Each scene shows the same named points in several views. A view is turned or mirrored, shifted and resized as a whole, has a little noise and may leave points out.

Scene 1
View 1
Q357: [ 5 -1  2 -8 -1  6  0 -6 -2 -2  6  1 -1  3 -3 -4  5 -1 -3  3  1  3  3 -4
  5  2  1 -3 -7 -3]
Q48: [ 11  -1   3  -8   5  -1  10  -7   3   5  10  -4 -10  -2  -3  -4   9  10
  -1   5  12   2   7  -4   8   7 -10  -3 -15 -12]
Q545: [  8  -5   2  -9  -1   6   4  -5  -1   1   5   2   0  -1  -2  -6   7   3
  -2   2   5   2   4  -4   2   1   0  -4 -12  -7]
Q700: [  9  -6   4 -13  -3  11   0  -6  -1  -4   2   4   7   1  -8  -6   1   1
  -5  -3   0   5   3  -2  -4  -3  10  -6  -5  -1]
Q342: [ 5 -3  1 -6 -2  9 -1 -6 -4 -2  5  3  3  3 -1 -5  3 -2 -2  3  0  1  4 -6
  2  0  4 -4 -7 -3]
Q784: [ 10  -8  -1  -7  -1   7   4  -2  -4   0   4   6   2  -2   2  -6   9   2
   0   2   6  -1   3  -7   1   2   0  -3 -15  -6]
Q837: [ 13 -10   1 -11   1   6   6  -2  -1   2   5   3   0  -5  -2  -6   9   8
   0   1  10   1   4  -4  -1   0  -3  -5 -14  -9]
Q927: [ 21 -20   1 -18  -1   8   9   2   0   2   0   8   7 -12  -2  -6   8  11
   0  -5  14   1   5  -3 -13  -3   2  -6 -19 -11]
Q719: [ 13 -12   5 -18  -1   8   7  -4   3   1   5   1   3  -5  -9  -6   4  11
  -5  -5   8   7   5   1  -8  -1   4  -7 -10  -7]
Q820: [ 11 -11   2 -13  -4  12   0  -3  -2  -4   1   6  10  -3  -5  -6   2   2
  -3  -3   2   2   2  -3  -8  -5  10  -7  -9  -2]
Q781: [ 12 -11   1 -13  -2  10   3  -2  -2  -1   1   6   6  -5  -2  -6   6   4
  -3  -2   6   3   4  -4  -5  -2   4  -6 -12  -4]
Q629: [ -1   9   7  -5   1   1   1 -14   1  -2  12  -9  -9   8  -9  -3   1   0
  -7   5  -3   7   4  -2  15   6   0  -2   1  -4]
View 2
Q48: [ -9  -1   8  12   9  17   6   0  -9  23   6  11  22  14   7 -15  -1  19
 -11  -5   6  -1   0  -8  -6  -2  26   1 -18 -22]
Q719: [-11   2   4  19  18  -4 -17   9 -13  11   1  16   8  -6  12  -9  -5  19
   4 -15  -2  -7   9 -21 -29  -6  10  -8   3  -6]
Q820: [ -2   4   6  13  15  -4 -11  -3  -8   0   9  28   2   3  11  -4  -1   4
  15 -13  -6  -7   8 -17  -7  -4  -1  -1  -1   4]
Q342: [  0   2   5  10  11   9   5 -10  -4   5   9  28  11  15   6  -6   3   0
   6  -8   0  -3   6 -12   4  -2   4   3  -6  -4]
Q927: [ -3   3  14  17  13  -8 -32  11  -9   6  10   8  -1  -3  11 -10  -7  27
  11 -15  -7  -7  11 -15 -16   1  11  -7  -9  -5]
Q781: [ -1   3   8  13  13   0 -11  -1  -6   4   9  21   4   6   8  -7  -2  11
  10 -13  -5  -6   8 -15  -6   0   6  -1  -7  -2]
Q545: [ -3   1   8  12  10   9   0  -3  -5  10   8  20  12  11   6  -9  -1   8
   1  -9   0  -3   4 -10  -1  -2  10   1 -10 -10]
Q629: [-13  -1  -3  11  14  22  32 -14  -9  16   2  35  29  19   5  -9   5  -6
  -9  -3  11  -1  -1 -12  -3  -9  12   6  -2 -12]
Q837: [ -3   1   8  13  10   6  -9   1  -7  12   8  15  10   9   8 -11  -3  16
   3 -10  -2  -3   4  -9  -6   1  13  -2 -13 -10]
Q700: [ -4   5   2  15  17   0   0  -6  -9   2   6  31   9   5   8  -3   3  -1
  10 -12  -2  -6   8 -18  -7  -6   0  -2   4   1]
Q357: [ -4   1   4   9  12  12   9  -8  -5  10   7  27  13  13   6  -8   2   1
   3  -7   2  -2   5 -12   2  -4   8   3  -8  -8]
Q784: [  1   2  10  11   9   7  -5  -5  -1   8  11  19   8  12   6  -9  -1  10
   5  -9  -2  -3   4  -8   5   2   9   2 -15  -8]
View 3
Q927: [  1   3  -1  -9  -1  11  -2 -11   6 -10 -15   3   3   2   5  -1  -3  -1
   1  19   3  14  15   6  10  -9   0   2  -4   1]
Q719: [ -2   4  -7  -7  -1  11   1 -10   4 -16 -12   9   2   2  11  -1   2   2
   8  16  -2  12  14   0   3  -9   6  -2  -9   0]
Q629: [ -3   7   6 -11   4  -7  11 -18  -2  -9   5  13   9  -3   5   3   2   7
  15   6   2   1   4 -20  -8  -9  31  -2 -10   5]
Q784: [  1   5  12 -14   2  -1   5 -17   1  -2  -3   3   8  -3  -2   2  -5   4
   4  13   7   8   9  -8   5  -9  18   3  -3   4]
Q820: [ 3  6  5 -4 -3  4 -2 -9  1 -7 -7  1  5  5  2 -1  1  4  3 11 -1  6 13 -2
 -4 -8  5 -1 -7 -2]
Q781: [  0   5   5  -9  -1   3   4 -13   2  -7  -6   6   6   0   3   1  -2   3
   6  13   3   8  10  -7   1  -9  12   0  -6   2]
Q545: [  0   6   6 -11   2   2   4 -14   2  -6  -5   6   6  -2   2   2  -3   3
   6  13   4   7   9  -7   2  -9  15   1  -6   2]
Q342: [  1   6  10  -8  -1  -1   2 -13   0  -4  -1   3   8   0  -1   2  -1   5
   6   9   3   5   9  -9  -5  -9  15   0  -6   1]
View 4
Q820: [  7   7  -2   2   5  -5  18  -8   1  10   3  10   1   0  -4   1  -5   4
 -10   4   2   8  10   5  -2   4  -3   2   5   5]
Q927: [  5   9  -4   5   6  -4   5 -17  -7   8   1   6   7   0  -6   4  -6   0
 -11  -5  13   2  17   1   6   6 -10   8  -3  -4]
Q48: [ -9  -2   5   5 -15  -4   1  -5  -7   7  -1  -3  -4  -2   3   5  -4  -9
   9  -9   3  10   6  12   6   3  -5   6   1  -4]
Q719: [  7   7  -5  -1   0  -4   7 -14 -10   3   7   4  -1   2  -5   0   1   6
 -13  -3   9  13  11   4   5   7 -10   5   0  -4]
Q342: [-3  0  4  3 -8 -5 16  0  4 11  1  4 -5 -1  2  1 -6 -3  5  0 -3 12  3 13
 -2  1  2  1  7  6]
Q784: [-3  4  5  6 -3 -4 11 -6  2 13 -3  6  2 -3  0  3 -9 -5  1 -2  2  3 11  9
  0  1 -1  4  2  3]
Q781: [ 3  6  0  4  2 -4 13 -9  0 10  2  7  3 -1 -2  2 -7  1 -5  0  3  6 11  7
  0  3 -4  4  3  3]
Q837: [-2  3  2  5 -3 -4  7 -9 -3 10  0  4  2 -1  0  4 -7 -3 -1 -3  5  6 10  8
  3  3 -5  6  0 -1]
Q700: [ 6  5 -1  0  1 -5 19 -5  1  9  5  7 -3  0 -3  0 -4  4 -6  6  0 13  5  8
 -2  4 -1  1  7  7]
Q357: [-2  1  4  5 -7 -5 15 -2  1 11  0  5 -4 -1  1  2 -5 -3  3  0 -2 10  3 12
 -2  1  0  2  6  6]
Q629: [ -6  -6   6  -1 -17  -3  16   5   1   7   4  -1 -13   1   4   1  -1  -4
  11   1  -9  21  -5  19  -2   2   4  -2  10   6]

In a view up to two points have been moved. Name them for each view, in the order of its rows, or write -.
view 1 -> Q719
view 2 -> -
view 3 -> Q784, Q781
view 4 -> Q342

Scene 2
View 1
Q88: [-11  -4  -1  -1  -5   4  -4 -20  -4   8   4   5   0   3   4   4   6   5
  -5   9   9   8 -17   6  -6  -8  -3  -8  -8   1]
Q783: [-10  -5   8   3  -4  -7  -1  -6  -6   2  10  -3  -2  -6   0  -1   0   2
  -5  -6  12   8 -13  -1   6   7   8  -1  -1   8]
Q944: [-10   1   2   4  -7   3  -5 -19  -7   4   7   3  -2  -3   0   3   6   6
  -6   1   9  13 -17   2  -4  -4   1  -8  -4   3]
Q187: [ -9   1  17   8  -5 -13   0  -1  -4   2  10 -12  -1 -15  -4 -10  -2   0
  -9  -7  14   8 -14  -5  11  10  10  -3   8   4]
Q405: [-11 -12   5 -10   2 -14   4   0   0   0  -1  -4  11  -3   6  -5  -2  -6
  -4   8  11  -7 -10   3  10   5   9   4  -5   6]
Q598: [ -9 -15  -5  -8  -2  -2   2  -2 -13  -1   7  14  -4   7   7  10   3   0
   4  -8  13  -1  -8  -1   6   6   8   7 -11  15]
Q727: [ -9  -2  16   1  -3 -15   1   0   1   0   4 -14   6 -12  -1 -12  -1   0
 -10   4  13   2 -15   0   9   7   9   0   6   1]
Q596: [ -9 -23   8 -24  12 -32  10  15  14  -3 -15 -16  32  -5  17 -19  -6 -20
  -6  32  10 -32 -12   9  20   7  13  10  -5   3]
Q764: [-11 -13  -9  -3  -4   8  -3 -12 -17   0  13  20 -10  10   3  16   4   4
   4 -13  14   5 -10  -2   0   2   7   2 -15  15]
Q199: [-11  -5  -1   2  -6   4  -4 -16 -12   3  11  10  -6   2   1   8   4   6
   0  -7  12  10 -13   0   1   0   4  -2  -7  10]
Q529: [-10  -4   7   2  -4  -5  -1 -10  -4   2   7  -1   0  -5   2  -3   2   1
  -6  -2  12   7 -14  -1   4   2   6  -2  -2   4]
Q221: [-10 -13   2  -6  -1  -7   2   0  -7  -2   7   3   0   0   4   3   0  -3
   0  -5  13  -2  -9  -1   9   7  10   5  -5  12]
View 2
Q405: [  0   2  10  14   2   4   4   3   7   9   7   2   9  -4  -5 -15  -4   5
   1  -3  -5   4  10   5   7   2   0   6   1   3]
Q88: [  1  -2  -6  15  -7   9   4  -9   3  -5  14   6   7 -14   4 -11  -4   6
  -7 -22 -13  -5   2   1   0  -6  12   2   1   0]
Q944: [  4   0  -4  11  -2   7  -3  -8   2  -8  10  12   7 -12   4  -8  -5   4
 -11 -19 -13  -4   3  -2  -1  -8  11   1   1  -2]
Q596: [ -3  -1  26  24   2   3  19  11  14  26  10 -12  10   7 -13 -22  -2  12
  20   1   1  16  14  15  12  12  -4  10   3  14]
Q598: [ -2   3 -11  10   0   6  -5  -6   3   4   1   9   5 -20   0 -20  -9   2
  -9  -1  -6  -5   5   3   2   8  -5   2   1  -3]
Q727: [ 6  2 15 11  4  4 -2  2  4  0  5 10  6  6 -5 -7 -6  3  0 -6 -8  4  9 -1
  3 -7  4  6 -5  2]
Q783: [  2   3   3  10   3   5  -2  -1   3   3   1  10   6  -6  -3 -13  -8   3
  -5  -3  -7   0   7   1   2   0  -1   3  -3  -1]
Q199: [  3   2 -11   8  -1   8  -6  -9   1  -6   6  13   7 -17   3 -13  -7   2
 -14 -11 -10  -7   3  -2   0  -3   3   1   1  -7]
Q764: [ -2   5 -19   8  -1   6  -7  -6   0   4  -2  10   6 -25   1 -23 -10   1
 -14  -1  -7  -9   4   2   0  11  -8   0   2  -4]
Q187: [  9   6  14   6   7   4  -7   2   1  -4   1  14   3   5  -5  -4  -7   1
  -5  -4 -10   0   8  -5   1  -9   4   4  -8  -1]
Q221: [  0   3  -2   9   3   5  -3  -2   3   6   1   8   6 -12  -3 -16  -8   2
  -4  -1  -7  -1   7   2   2   4  -3   3   0  -2]
Q529: [  5   2   1   9   1   6  -3  -3   2  -3   7  10   6  -6  -1 -10  -7   3
  -7  -9 -11  -2   6  -1   1  -5   5   3  -2  -2]
View 3
Q598: [-10  -2 -15  -9   5   0  -5   5   9  14   0  -3  -1  21 -13  11  10 -12
   6   1  -6  -6  -2   9  -4   0   4  -7 -10  -2]
Q783: [-12   3   0 -12  -1  -2   7  -3   5  -2   6  -3   2   9  -4  -2   9 -10
   6  -3  -1  -3   7   9  -2   4   8  -8  -7   1]
Q221: [ -7   1  -9  -5  -1   0  -1   0   9   5   1  -1   3  16  -8   5   7 -10
   3   1  -4  -8   3   8  -4  -4   7 -11  -7  -1]
Q764: [-17  -4 -17 -21  12  -3  -1   6   7  15   0  -8  -7  24 -14  12  12 -15
   7  -2  -5  -3  -3   9  -1   6   2  -2 -11  -1]
Q199: [-16  -4  -6 -23   9  -2   3   3   3   6   5  -9  -7  17  -9   3   9 -13
   6  -5   0  -1   2  10  -1   6   4  -2  -8   0]
Q529: [-12   0   3 -12   3   1   3   0   2  -2   6  -4  -1  10  -5  -3   6  -9
   4  -4   4  -3   5  10  -2   2  11  -8  -5   2]
Q944: [-17  -5   3 -21  11   0   3   3   0  -2   6  -8  -8  10  -8  -3   4 -10
   1  -8   8   1   3   9  -3   7  11  -4  -4   5]
Q596: [ 17  -4   4  35 -16  17 -13   3  11  -1  -8  16  17   5  -6   0 -16   5
 -12  11   4 -17   5  13 -14 -25  24 -24   0   9]
Q405: [  1  -1   0   4  -3   6  -3   2   8   1  -1   3   6  10  -8  -1  -2  -5
  -2   4   2  -8   4  11  -6  -9  13 -14  -5   5]
Q187: [-11   7   9  -9  -5  -2  11  -9   3 -12   9  -2   8   5   4  -6  10  -8
   7  -3   2  -4  12   8  -1   2  10 -12  -5   0]
Q727: [ -7   5  10  -2  -7   1   6  -7   4 -11   8   1   7   3   3  -7   4  -5
   3  -1   5  -6  11  11  -2  -3  14 -12  -4   3]
Q88: [-14 -10   3 -21  13   3  -1   7  -2   2   3  -8 -10  11 -11  -2  -3 -10
  -2  -8   9   0  -2  10  -5   4  14   0  -3   8]
View 4
Q405: [-10   4  -4   5 -15   6   4  -5   5   3  -5  -3  -8  -5   6 -14  -8   1
  -3   0  -9   5   6  -5   3  -1  -7  -5  -9 -11]
Q944: [  5  -3  -8   8  -6  -9   3   2 -11  -7  -4   9  -7   3   5  -1  -4  14
  -8  -6  -3 -11   5   7  13  -3  11  -7  -6  -3]
Q783: [  2   5  -4   5  -8  -3   5  -3  -3  -5  -7  -4 -12   1  12  -1  -7  10
  -1   2  -3  -1   7  10  12   1   6  -7  -9  -7]
Q221: [  1   1  -3   5  -8   2   6  -3   5   2  -1  -4  -6   2  15 -11  -9   4
  -3   5 -10   2   2   8   7   3   2  -3 -10 -13]
Q598: [  4  -3  -4   5  -3  -2   7   2   6   4   6   1   2   8  19 -13 -11   4
  -7   4 -13  -4   2  12   6   7   7   2 -10 -16]
Q187: [  2  12   1   4 -13  -2   5  -5  -5  -7 -12 -10 -22  -4   9   5  -6  10
   4   2   0   2   7   8  13  -2   1 -11  -6  -3]
Q199: [ 8 -2 -7  7 -4 -9  4  2 -4 -5  0  4 -3  7 14 -2 -8 13 -8 -2 -7 -8  4 14
 12  2 12 -4 -8 -8]
Q88: [ -1  -7 -12   9  -6  -9   1   1 -10  -6   0  12  -1   1   1  -6  -3  12
 -11  -9  -5 -11   5   0  10  -3  10  -5  -5  -5]
Q596: [-30   7  -5   5 -23  23   5 -12  15  14  -4 -11  -7 -18  -7 -28  -6 -13
  -1   2 -11  17   7 -30  -5  -6 -29  -5  -9 -17]
Q529: [  0   3  -4   4  -9  -3   4  -3  -5  -4  -5   0 -10   1   9  -2  -5  10
  -3  -2  -4  -5   6   7  10  -2   3  -7  -7  -6]
Q727: [ -5  13  -2   3 -14   3   4  -9  -4  -5 -11 -10 -19  -5   5   1  -5   9
   1  -1  -1   5   8  -2  10  -5  -5 -10  -5  -3]
Q764: [ 11  -8  -5   5   2  -8   6   4   3   0   6   5   3  11  19  -9  -9  11
  -9   2 -12  -9  -1  19   9   9  14   0 -10 -16]
View 5
Q596: [ -1  26  18 -25  21  23   2   5  23   9 -42  34  -3 -31 -11  19  25   3
  47  -1  -8 -19  -4  -1 -18   1  42 -23 -28 -21]
Q783: [  1  -6  -3  13   1   3  11   2  -6  17  -2  -2  -5   4  11   3   0   0
   0  -3   0 -10  10   8   2   2  -4   1  -2 -16]
Q764: [ -5 -16 -20  26 -15  -6  25 -14 -17   8  21  -2  -2   1  28  -6  -6   3
   8 -13   9 -23  27  17   1   4  -5 -19 -19 -11]
Q727: [  2   4   8   1   4   6   3  10   0  19 -20   5  -7  -2  -3   8   5   2
   5   2  -7  -4  -2   5  -3   3   1   6   1 -22]
Q405: [ -1   5   4  -2   6  10   8   0   3  12 -15  15  -3 -10   5   7  10   2
  19  -4  -1 -15  10   8  -5   1  14 -11 -15 -20]
Q944: [ -7  -5  -4  19  -1  -3  10  -7 -13  20   4   2  -9   6   7   5 -11   6
   6   3  14  -7  28  22   1   9 -22   2 -11 -28]
Q199: [ -3 -10 -12  23  -9  -3  19  -8 -14  16  10  -4  -3   6  17  -1  -8   3
   2  -7  11 -16  26  18   1   7 -11  -6 -10 -21]
Q88: [ -3   2  -2  14   3   0  11  -8  -7  19  -4   9  -7  -2   6   7  -7   5
  10   1  11  -8  25  19  -4  10 -11  -4 -12 -26]

In a view up to two points have been moved. Name them for each view, in the order of its rows, or write -.
view 1 -> -
view 2 -> Q783, Q764
view 3 -> -
view 4 -> -
view 5 -> Q88

Scene 3
View 1
Q99: [  9  -3  -9   4 -16   1   2   0  -2   3 -10  -7   7   7  23  -3   5 -11
  -2   0   8  -6 -10   0   9 -10  -4  -7   7  -7]
Q267: [  8  -6  -8  15 -22   4  -9   7  -5   0 -15  -8 -10  14  37   0   2  -3
 -14  -6  12   6 -13  -1  13 -23  10  -8  -4  -3]
Q329: [  6  -1  -7   3 -21   5 -10   2  -3   2 -14 -11  -1   7  27   2   2  -3
 -12  -8   8   1  -8  -5   4 -15   7 -11   2  -5]
Q563: [ 10  -4 -11  10 -15   0   3   1   0   2  -9  -5   3  10  27  -6   6 -12
  -1   3  10  -6 -12   4  14 -13  -5  -5   6  -6]
Q766: [ 10  -2 -13   6 -14  -3   6  -1   0   3  -8  -7   9   6  20  -8   8 -13
   2   5   8 -11 -12   5  12  -7  -7  -4   9  -7]
Q424: [ 10  -4  -6  -5 -12   3   5  -2  -2   4  -9  -6  13   6  21  -1   4 -12
   4   4   7  -8  -7  -1   6  -7 -10  -6  12 -12]
Q631: [  8   0  -6 -13 -12   3   4  -5  -1   5  -9 -10  19   1  14   0   4 -10
   5   3   3  -9  -5  -5   0   0  -9 -10  16 -13]
Q728: [  9  -1 -17  19 -19  -7  -1   2   1   2 -10  -7   2   6  22 -11   9 -11
  -6   0   9 -11 -17   9  14  -9   0  -7   3  -1]
Q824: [  7  -2  -5  -2 -16   4  -5   1  -3   3 -13 -10   5   6  25   1   1  -6
  -5  -3   7  -1  -8  -6   5 -12   1  -9   6  -8]
Q881: [ 12  -5 -11   8 -14  -1   7   0   1   2  -6  -5   7  10  25  -7   7 -16
   4   6  10  -8 -13   6  14 -11  -9  -3   8  -9]
Q519: [  8   0 -11   3 -16  -2   0  -2  -1   5  -9  -8  10   3  18  -4   7 -10
  -2   0   5  -9 -10   1   6  -4  -2  -9   9  -7]
Q385: [ 11   2 -14  -3 -10  -7  12  -7   2   6  -4  -6  24  -1   7  -9  10 -19
  11  10   2 -22 -10   6   7   5 -16  -5  18 -11]
View 2
Q766: [  7  11  13 -11   4   3  -2   4   7  10   4 -10  -3  -4  13  -7  -1  -3
  -4  -9   1   7  -3   4  -4  -2   7  -4   5  11]
Q728: [  1  20   5 -18   7   5  -4  -1   3   9   4 -13  -8  -6  16  -2  11   0
  -4  -8   7  15  -7   6  -5   0   8  -1   6  16]
Q99: [  3  12  11 -10   1   2   4   4   3   8  -2   0  -5  -2   9  -4   1  -4
  -4  -8  -3   7 -11   0   2   2   2  -3   6   5]
Q329: [ -6  20   4 -10  -2   5   7   1   0   2  -6   5 -13   0  13   3   8   2
   0  -6   0  12 -21  -6   9   6  -4   2   4   2]
Q519: [  4  11  13 -12   2   1   2   3   4  10  -2  -3  -4  -3   9  -5   1  -4
  -6 -10  -3   8  -9   2   0   1   5  -5   7   9]
Q385: [ 16  -2  24 -10   5  -4  -2   8   8  19   4  -8   8  -6   2 -14 -10 -14
 -10 -14  -9  -1   3   8 -11  -5  14 -13   7  15]
Q563: [  5  17   7  -6   2  12   0   5   7   7   5 -13  -8  -4  23  -4   0   5
   2  -2   8   7  -5   3  -2  -1   2   2   4   6]
Q824: [  1  14   9  -6  -2   5   7   3   1   5  -6   5  -9   0  11  -1   1   0
  -1  -7  -2   7 -16  -5   7   2  -3  -1   4   1]
Q424: [ 8  6 16 -4 -2  4  4  8  7 10  0 -2 -1 -2 11 -8 -8 -4 -3 -7 -4  0 -7 -1
  0 -2  2 -4  5  4]
Q631: [ 10   1  21  -5  -3  -3   6   9   4  12  -4   5   2  -1   3  -8 -11 -11
  -6 -12 -12  -1  -8   0   1   0   3  -9   6   3]
Q267: [ -8  28  -4 -10   0  14   2   0   1  -1  -2  -3 -18  -1  24   4  14  11
   5  -2  11  15 -20  -5   9   4  -7   7   5   1]
View 3
Q881: [ -4   7  -4  -2 -14  -3  10  -3   7  -7   9   0  -3   1   1   3  -1   7
   0   7  -2   7  -3  -5  -1   9  -8   0   1   0]
Q728: [ -9   8  -1  -3 -18  -6   5   2   6 -13   7   3  -3   2  -2   6   4   4
  -4   1  -3   7  -2  -4  -8  10  -6  -2  -1  -3]
Q329: [ -7  12   2   3 -11  -2  -5   0  -3  -8  13  -4  -1   8  -2   6   1  -1
  -9  -1  -1  -1  -6 -11  -8   8  -4  -8  -5  -4]
Q631: [ -1   5  -5   5 -13  -1   9 -10  10  -3   9 -10   3   8  -3   9  -6   6
  -5   7   1   0  -7  -6  -6   4   1  -2  -6   1]
Q563: [ -5   9  -2  -3 -13  -4   5   0   3  -8  10   2  -4   1   3   1   1   6
   1   6  -4   8  -2  -8  -1  11 -10  -1   2  -2]
Q99: [ -5   8  -2   0 -13  -4   6  -2   5  -8   9  -1  -2   3  -1   5  -1   5
  -4   4  -1   4  -4  -7  -5   8  -5  -2  -2  -2]
Q267: [-10  14   4  -3 -11  -4  -6   6  -7 -12  14   4  -6   3   3   1   6  -1
  -5  -2  -3   4  -3 -12  -3  13 -12  -7   1  -6]
Q824: [ -5  10  -1   2 -11  -2  -1  -2   1  -7  12  -5  -1   7  -1   5  -1   1
  -7   3  -1   0  -6 -10  -6   8  -5  -6  -3  -2]
Q424: [ -2   7  -4   3 -12  -1   8  -7   7  -4   9  -6   0   5   0   5  -5   6
  -2   8   0   3  -6  -7  -3   6  -4  -2  -3   0]
Q385: [ -2   0  -8   1 -18  -4  20 -11  19  -6   3  -7   2   4  -4   9  -6  11
  -1  10  -1   6  -5   0  -7   4   0   3  -4   2]
View 4
Q99: [  3   8   4  -1  -4 -12   2  -1   1   1   2   1  -3  -1   8  -1  -1   4
  -3  -4   5  -5   3   3  -4   1  -1  -5  -4   5]
Q385: [  4  15   6  -4 -11  -4   6   6   5   0   6   4  -7   4   8  -6 -13   6
  -8  -4   2 -12   7  -4  -2   5   4 -14 -15  -3]
Q267: [  3   1   0   1   2 -19   2  -7  -4   3  -2  -2  -1  -5   8   4   8   2
   2  -2   7   0  -1   8  -7   0  -8   2   5  11]
Q563: [  4   7   3  -1  -6 -14   4  -5  -1   4   0   3  -7  -2   8   2  -3   5
   3  -1   2  -5   0   4  -4   5  -5  -4   0   6]
Q766: [  4  10   3  -2  -7 -11   5   0   1   1   2   2  -5   0   8  -1  -6   5
  -3  -3   2  -8   2   1  -4   5  -2  -9  -7   3]
Q881: [  4   9   4  -2  -8 -12   5  -2   1   2   1   4  -6   0   8   0  -6   5
   1  -2   2  -7   2   2  -3   5  -2  -7  -3   4]
Q631: [ 5 13  9 -1 -5 -4  0  5  5 -1  7  3 -2  0  6 -5 -4  6 -5 -6  8 -6  9 -2
  0 -2  7 -8 -9  3]
Q519: [  3   9   4  -2  -3 -11   4   2   1   0   3   0  -3   0   8  -3  -2   4
  -6  -4   6  -6   4   2  -5   1  -1  -7  -7   4]
Q424: [ 5 11  8  0 -6 -7  2  1  3  0  4  4 -4 -1  7 -2 -5  5 -1 -5  6 -6  6  0
 -1  1  3 -7 -5  4]
Q824: [  3   7   5   0  -1 -11   0  -1   1   1   3   0   0  -3   7  -1   4   3
  -2  -5   9  -3   4   4  -3  -3   0  -3  -3   8]
Q329: [  2   4   4   1   3 -14   0  -2  -1   0   1  -3   2  -4   7   0   8   3
  -3  -5  10  -1   3   5  -6  -3  -3   0  -1  10]
View 5
Q424: [ -4   6 -13   5  -1   3   7   8   8   2  -7   0   0  12   1  -5  -9   7
   0  -1  -9  -4  14   3  -4   6 -11   0   7  -6]
Q519: [ -4   5 -14   5  -6   5   7   9   8   2  -4  -1  -3  10   4   3  -8   7
   0  -1  -8   0  11  -1  -3   9  -8  -1   4  -1]
Q99: [ -2   7 -14   5  -6   7   6  11  11   0  -3   0  -4  10   5   3  -5   7
   1   2  -8  -3  11   2  -4   6  -7  -2   5  -3]
Q631: [ -7   5 -11   4  -2  -1  12   7   4   6 -11  -2   1  12  -2  -7 -11   7
  -1  -7  -7  -2  14   2  -3   9 -11   2   7  -6]
Q563: [  0   8 -18   8  -3  11   0  11  16  -4   0   1  -5  10   7   3  -4   8
   5   7  -9  -5  10   3  -6   3  -8  -4   7  -5]
Q267: [  8  19 -19  -1 -16  14   2  21  15   0  -1   4 -14   1   8   8   8   2
  -2  10  -3  -7  11   8  -9   2   1 -12   2  -2]
Q728: [ -3   3 -17   8  -8  11   2   9  14  -5   3  -1  -4   9  11  13  -6   9
   2   5 -11   1   7  -4  -3   9  -6  -5   3   2]
Q881: [ -2   5 -16   8   0   8   2   9  15  -4  -2   0  -3  13   6   1  -8  10
   5   4 -11  -4  10   1  -4   5 -10  -1   8  -6]
Q766: [ -4   3 -15   8  -3   7   4   7  12  -2  -2  -1  -1  12   6   3  -9   9
   3   1 -11  -1  10   0  -3   8 -10  -1   6  -4]
Q824: [  0  12 -14   1 -10   5   8  13   7   5  -7   0  -6   7   2   1  -2   3
  -3   0  -5  -4  12   4  -6   6  -6  -5   4  -3]
Q329: [  2  13 -15   0 -15   7   8  15   7   4  -5   1  -9   4   4   7   2   2
  -5   2  -3  -3  11   3  -7   7  -2  -8   2   0]

In a view up to two points have been moved. Name them for each view, in the order of its rows, or write -.
view 1 -> Q563
view 2 -> Q99
view 3 -> Q728, Q329
view 4 -> -
view 5 -> Q267
